Each row is a point on a tangle of strands that fork and nearly touch. The rows are in no order.
Points whose rows are less than 102 apart are linked; no others are.
q_681: [-43 -26  31 -32 -29 -36 -48 -44 -22  28 -67 -21  28 -61  11  48  -9  11
 -65   1]
q_484: [  4  13   3  31 -40   4  57  58   5 -19  45 -52  60   6  30 -43   3  15
  11  10]
q_319: [-59   5  10  -9 -42   0  18   8 -15   8 -19 -67  18 -36   1 -11   2  15
 -17 -10]
q_393: [-37  -3  43   3   2  -6   5 -20 -17  20   2 -19  -1 -21 -30  16 -17  44
  17  28]
q_16: [ 33  33 -26   9   4 -10 -36  24  41  -8  22   8 -18  30  67  -6  58 -23
  19 -43]
q_25: [-31  69  21   6  12 -22 -19  18   7 -17  39 -39  11  20  56 -22  51  64
  50 -10]
q_936: [ 19 -19  13  14 -25  -5  36  48 -19 -30  -1 -23  38  13  36 -19  -9  56
 -37  62]
q_918: [ 43 -15  57  -1   6   5 -15  -8  44  56  26  15   5   9 -49  21 -25  14
  69  26]
q_860: [-39  23   5  13 -48   5  40  46  -7  -4  24 -83  53 -29  24 -35  13  18
  -6 -14]
q_343: [  4  21  30 -12 -16  -3 -42   8  49  42   5 -31 -13   0   9  -5  28  14
  51 -29]
q_355: [-46  26 -17  11 -18  26  37  -6   3  16  33 -46  23 -32 -46 -25 -10 -40
  45 -52]
q_200: [-21   3  52 -25 -18 -24 -52  12  10  15 -27 -44   0  -5  40   4  19  93
  -4  33]
q_174: [ 30 -23 -31  22 -32  18  36  29   4 -15   5  18  16  -1   2  -2 -17 -66
 -39   0]
q_68: [ 15 -40  33 -41  24  -1 -32 -20 -16  36 -48  24 -32   6 -34  32 -47  64
  -9  57]
q_615: [ 10 -56   2 -66 -39  11  -1  -5   7  25 -94 -18 -28  -1 -43  -7 -66 -21
 -30  13]
q_700: [  0  12 -27   1 -36  18  30  48  20  -6  24 -53  -9   6  15 -45  15 -36
  36 -57]
q_810: [-13 -30  21 -45  20   2 -12 -45  -3  39 -49  18 -55  -7 -65  23 -43  18
   7  14]
q_798: [  2  26  19  14  48 -23 -62 -59   4  33  26  51  14 -26   2  55  41  -6
  10 -21]
q_752: [-36 -16  19  -2  -5  -1  16 -29 -28  20 -12   6   8 -41 -37  30 -25   5
 -24  27]
q_404: [  3 -37 -27 -29  -5  26  47  35 -11 -45 -41 -20 -64  39 -35 -58 -32   8
  12  -5]
q_886: [ 27 -49   2  -1  26   1  20 -10 -54  -7 -34  57   7   0 -27  34 -53  22
 -74  77]
q_30: [-49   9  -2  -2  35 -22 -26 -57 -45   2 -21  28   1 -43   5  49  16   9
 -50   1]
q_309: [  4 -24   5  12 -32  26  42  -1  17  25   7  -7  10 -22 -68  -3 -36 -54
  16 -13]
q_808: [ 18 -24  -9  35 -40  16  35  13   2   7  12   4  64 -35 -14  10 -14 -67
 -50   3]
q_904: [  5 -43   1   9  -6  -7  24  -4 -52 -16 -27  23  37 -25  -4  31 -37  10
 -93  68]
q_474: [ 25   3  -1  15 -37   9  38  59  28 -12  38 -48  11  29  20 -49   5  -7
  39 -16]
q_608: [-48  10  -9  37 -11 -12   7 -20 -50  -7  23  -9  90 -67  12  23  12 -14
 -61  -2]
q_296: [ 10 -30  19 -38   1 -18 -40   1 -22   4 -62   3  -1   1  28  19 -14  67
 -63  63]
q_781: [ 46  16  -2  18  20 -17   2  20  19 -34  37  27  -6  55  47 -14  31  21
  20  24]
q_191: [ 11   1  40  31   5  -4   2 -22   9  35  48  14  55 -24 -25  32  -6  -8
  21  18]
q_131: [ 50  19 -20  30  46 -10 -49 -30  29  -2  31  81  -2  20  29  36  45 -54
   5 -23]
q_291: [ 19 -50  -9 -15 -38  34  40  22  20   7 -25  -3 -25   0 -64 -20 -50 -61
   4 -11]
q_139: [-50  12 -41  -8  20  -7  35 -11 -46 -46 -29   3 -39  -1   7 -11  10  12
 -45   0]
q_571: [-83  -4  19 -48 -16 -27 -29 -49 -27  17 -66 -40 -22 -45  -7  27  -9  28
 -28  -6]
q_673: [ 41  15  -9   7  -5  17  -9  26  60   3  39   2 -44  53  11 -32  19 -38
  83 -51]
q_19: [-47  -8  -8 -37 -51  -9   1  -5   3  22 -62 -71  -6 -35   4  -7  -5 -28
 -28 -45]
q_421: [-25  12 -18   6  56 -13  -3 -61 -35  -3  -4  62 -25 -19 -18  42  10 -18
 -31   5]
q_706: [ 17 -13 -21   7   4  21  63  38  -4 -52  17   2 -35  48 -21 -52 -16  -1
  30   5]
q_702: [-15  50 -32  22  57   7 -10 -62  12  14  49  48  -4  -3 -34  21  11 -54
  55 -47]
q_968: [-15 -22  -6 -17  31  15  23 -26 -17  -7 -26  35 -67  15 -64  -6 -30   7
  12  15]
q_564: [  4  19 -58   2  -4  11 -27  -8  25   7  -6  15 -21  -8  22   6  32 -88
  -7 -74]
q_551: [-75  13  10 -44  11 -14  -5 -10 -27 -19 -45 -46 -68   2  -8 -25   8  75
  13  -2]
q_601: [-65  85  24  13  32 -14 -66 -41   0  23  37 -28  48 -42  19  20  40  36
  45 -40]
q_983: [  8 -28  16  -3  40  10  32 -15 -32  -2   4  42 -27  14 -61   7 -52  41
   9  62]
q_653: [-47 -19  10  14  -9 -14  19 -27 -59  -7 -13  -3  49 -58  -8  39 -17  10
 -73  34]
q_214: [  5   4  64   5 -26 -25 -47  26  19  22   4 -43  47 -15  48  11  31  74
  -2  30]
q_375: [ 52   7  30  -9  35  -1 -15   9  40   0  30  28 -48  67  -4 -21   0  58
  81  30]
q_262: [ 84 -37   6  10   2   6 -28   6  27  21  -7  66   1  14  -7  38 -19 -37
 -21  31]
q_931: [ 36 -53  21 -56   4   7 -41  10 -22  32 -71  16   2  18  -4  13 -57  65
 -54  80]
q_530: [ 56   4 -22  15  -9  20  27  43  41 -36  57   9 -30  70  28 -43   5 -37
  72 -35]
q_544: [ 10 -49  13 -36 -32  -4 -12 -16   1  36 -75   0   9 -24 -18  27 -43 -18
 -59  24]
q_677: [-29  22 -20 -20 -15   9  13  12  14   1  -6 -45 -36   1   2 -34  23 -11
  29 -58]
q_549: [ 66 -55 -24 -15 -13  44  29  57   7 -28 -20  31 -42  66 -27 -40 -64  -6
  -2  39]
q_778: [ -6 -34 -15 -46 -14  13  18   7  -6  -9 -71 -24 -55  15 -22 -27 -34   4
 -20   3]
q_989: [ 53 -49  26  -6 -17  -8 -31   3   9  30 -32  27  28 -15   0  38 -17  -6
 -51  38]
q_157: [ 29   6  32 -13  11   5  13  35  32 -16  25 -26 -35  63  -4 -55   4  63
  87  16]
q_216: [ 32 -15  72  17   0  -8 -24 -11  24  55  32  13  42 -12 -25  33 -13  31
  35  38]
q_344: [ 20  43 -12  27  66 -27 -68 -58   0   2  35  75  12  -4  32  46  59 -22
   2 -25]
q_20: [ 60  18  -1  25  11  -1  31  27  31 -38  67  29   3  69  32 -32   1   2
  52  17]
q_336: [ 48  -9 -33   7 -26  25 -14  22  54   6  13  14 -48  35   7 -12   8 -79
  39 -58]
q_129: [-32  33   4 -14   3   2 -22 -16  26  25   1 -27 -30  -9 -12  -6  27   1
  48 -43]
q_581: [ 56   2 -20  18   5  -6 -40   8  36  -3  17  46  -5  26  43  18  42 -48
   1 -17]
q_42: [-68  34  29  -5   7  -2  -8 -21   0  18  13 -39 -15 -26 -30  -3   9  37
  50 -19]
q_503: [ 17  15 -41   2 -15  -5 -49   5  24   6 -10  -1  22 -18  58  11  53 -64
 -37 -67]
q_946: [-41  16 -29  24 -14  -6  13   2 -34 -23  -3 -20  49 -38  35   4  27 -16
 -63 -11]
q_811: [-33  35  12  21  29 -17 -72 -61 -13  41  26  18  57 -64  -1  52  30 -13
  -3 -42]
q_77: [ 22  -9  -1  30  34 -21 -15 -34 -39  -8  15  66  42 -32  12  49  18 -23
 -66  18]
q_922: [-68  12  18 -53  -6 -23 -32 -22  -9   9 -68 -50 -49 -17   9  -3  10  48
  -5 -11]
q_748: [ 46  -7  14  -1  46   7  16   9   3 -21  20  42 -35  63 -16 -19 -19  55
  47  60]
q_993: [ -6   9  24  -5   2  -1  34  37   1 -27  20 -37 -17  37   1 -55   0  73
  52  22]
q_926: [ 67 -27   9  13 -30   7  19  68   6 -23   5   0  39  36  39 -20 -15  31
 -34  67]
q_163: [ 35  -6 -41  12   3  24  64  46   8 -70  39   9 -50  69   2 -59 -10 -33
  59 -31]
q_771: [-46  -9 -15  -4 -28  24  45  -6  -3  10 -10 -40   2 -38 -55 -19 -23 -43
   7 -41]
q_839: [  1  65 -46   1  14   1 -35  13  37   1  30 -21 -27  20  57 -27  60 -27
  50 -83]
q_246: [-37  19 -59   6   4 -10  14  -5 -36 -38 -26   1   0 -19  44   1  36 -28
 -74 -18]
q_671: [-22 -19 -11  -9 -23  -2  40  29 -44 -39 -39 -26   1   2  19 -19 -12  45
 -67  48]
q_470: [-43  64  11  15  19 -20 -31 -11   0   3  34 -29  38 -21  40   4  46  30
  23 -23]
q_320: [ 69 -37  -5 -19  31  30  10  27   7 -18  -3  50 -47  73 -29 -27 -43  34
  26  60]
q_959: [ 49 -46 -15 -11 -51  37  31  56  35  -6 -11 -22 -33  33 -21 -40 -37 -46
  19 -20]
q_39: [-21  -9 -24 -26 -37  -8 -16  -9   8  17 -61 -27   4 -35  18  13   7 -57
 -55 -44]
q_330: [ -1  55  30  -5  -5 -13 -43  28  51  20  24 -49  -6  18  50 -20  54  40
  63 -37]
q_519: [ 27   4  35   8  -4  11   5  -4  53  39  48   0   7  12 -44  -6  -7 -14
  86 -12]
q_709: [ 29  17  -3  39  14   0   9 -15  13   1  50  40  48  -2   2  18   8 -45
   8   2]
q_220: [-61  50 -31  33   9  18  32 -27 -25   6  43 -24  48 -38 -39  -9  -8 -25
  31 -35]
q_651: [ 55   5   2  25  -4 -12  -3  42  17 -29  23   4  30  35  66 -14  30  19
 -19  31]
q_689: [-28 -20  47 -54 -16 -22 -53   0 -17  16 -58 -39 -10  -5  22  11 -16 108
 -25  53]
q_386: [-10  17 -32  11  51   3 -15 -58   2  13   9  69 -39  -6 -35  37  12 -61
   5 -28]
q_100: [ 54 -17   5  34   9  -9 -26 -14  13  14  21  57  45 -19   2  47  10 -54
 -32   8]
q_130: [ 12   3 -21  45  20 -16  17  -6 -35 -42  28  53  55 -14  33  21  23 -23
 -68  21]
q_9: [ 64 -41 -38  -6 -30  26  20  66  22 -31 -22  12 -46  52  16 -35 -28 -41
 -12  -5]
q_743: [-57   7  14 -27  15   0  36  15 -26 -43  -8 -52 -50  21 -18 -57   7  82
  43   3]
q_401: [-45  51 -33  51  25   5  24 -41 -32  -3  58  12  74 -42 -18  13  -1 -38
   1 -24]
q_467: [-66  21  26   2  17 -29 -55 -52 -35  21   0  -6  36 -65   8  51  24  25
 -26  -8]
q_478: [-27 -12   6 -20 -21 -23 -45 -46 -11  33 -50  -9  28 -61   9  45  11 -36
 -62 -31]
q_251: [ 14  -5 -47 -17 -33  19 -10  21  38   9 -17 -15 -51   8  10 -15  12 -88
  13 -83]
q_879: [-42  -8 -20  -2   5   2  65  17 -56 -58 -23 -25 -26   8  -2 -37 -14  48
 -31  35]
q_237: [ 18   7 -42  39   4   6  49  21 -19 -48  25  30  26  16  27  -2   7 -43
 -41  13]
q_261: [ -7  35  -3  17  26  10  15 -24  23  12  59  12  -6   9 -38 -11  -1 -27
  81 -30]
q_863: [  1 -19  17  18  51  -7  39 -28 -66  -6  12  55   4   0 -40  37 -46  42
 -30  80]

A fork is a point with three links. Follow the links from the first point to the second and name the forks in between, in order.
q_386 / q_20 | q_100 > q_530
q_261 / q_808 | q_100
q_251 / q_139 | q_530
q_571 / q_601 | q_129
q_673 / q_484 | q_530 > q_653 > q_129
q_68 / q_470 | q_653 > q_129

A fork is a point with three links, a tip a point with one. Leave the first point through the second and follow the links. Name the first fork or tip that comes.
q_375 / q_157 | q_129
q_157 / q_375 | q_401
q_608 / q_946 | q_530
q_918 / q_519 | q_839
q_886 / q_863 | q_214
q_344 / q_798 | q_100
q_296 / q_931 | q_653

Follow the links from the first point to the second, and from the first to the third. Name the last point that the two ways share.
q_157 / q_601 / q_863 | q_129
q_77 / q_946 / q_503 | q_530
q_296 / q_163 / q_319 | q_653
q_68 / q_601 / q_319 | q_129
q_863 / q_478 / q_926 | q_653
q_564 / q_386 / q_330 | q_530
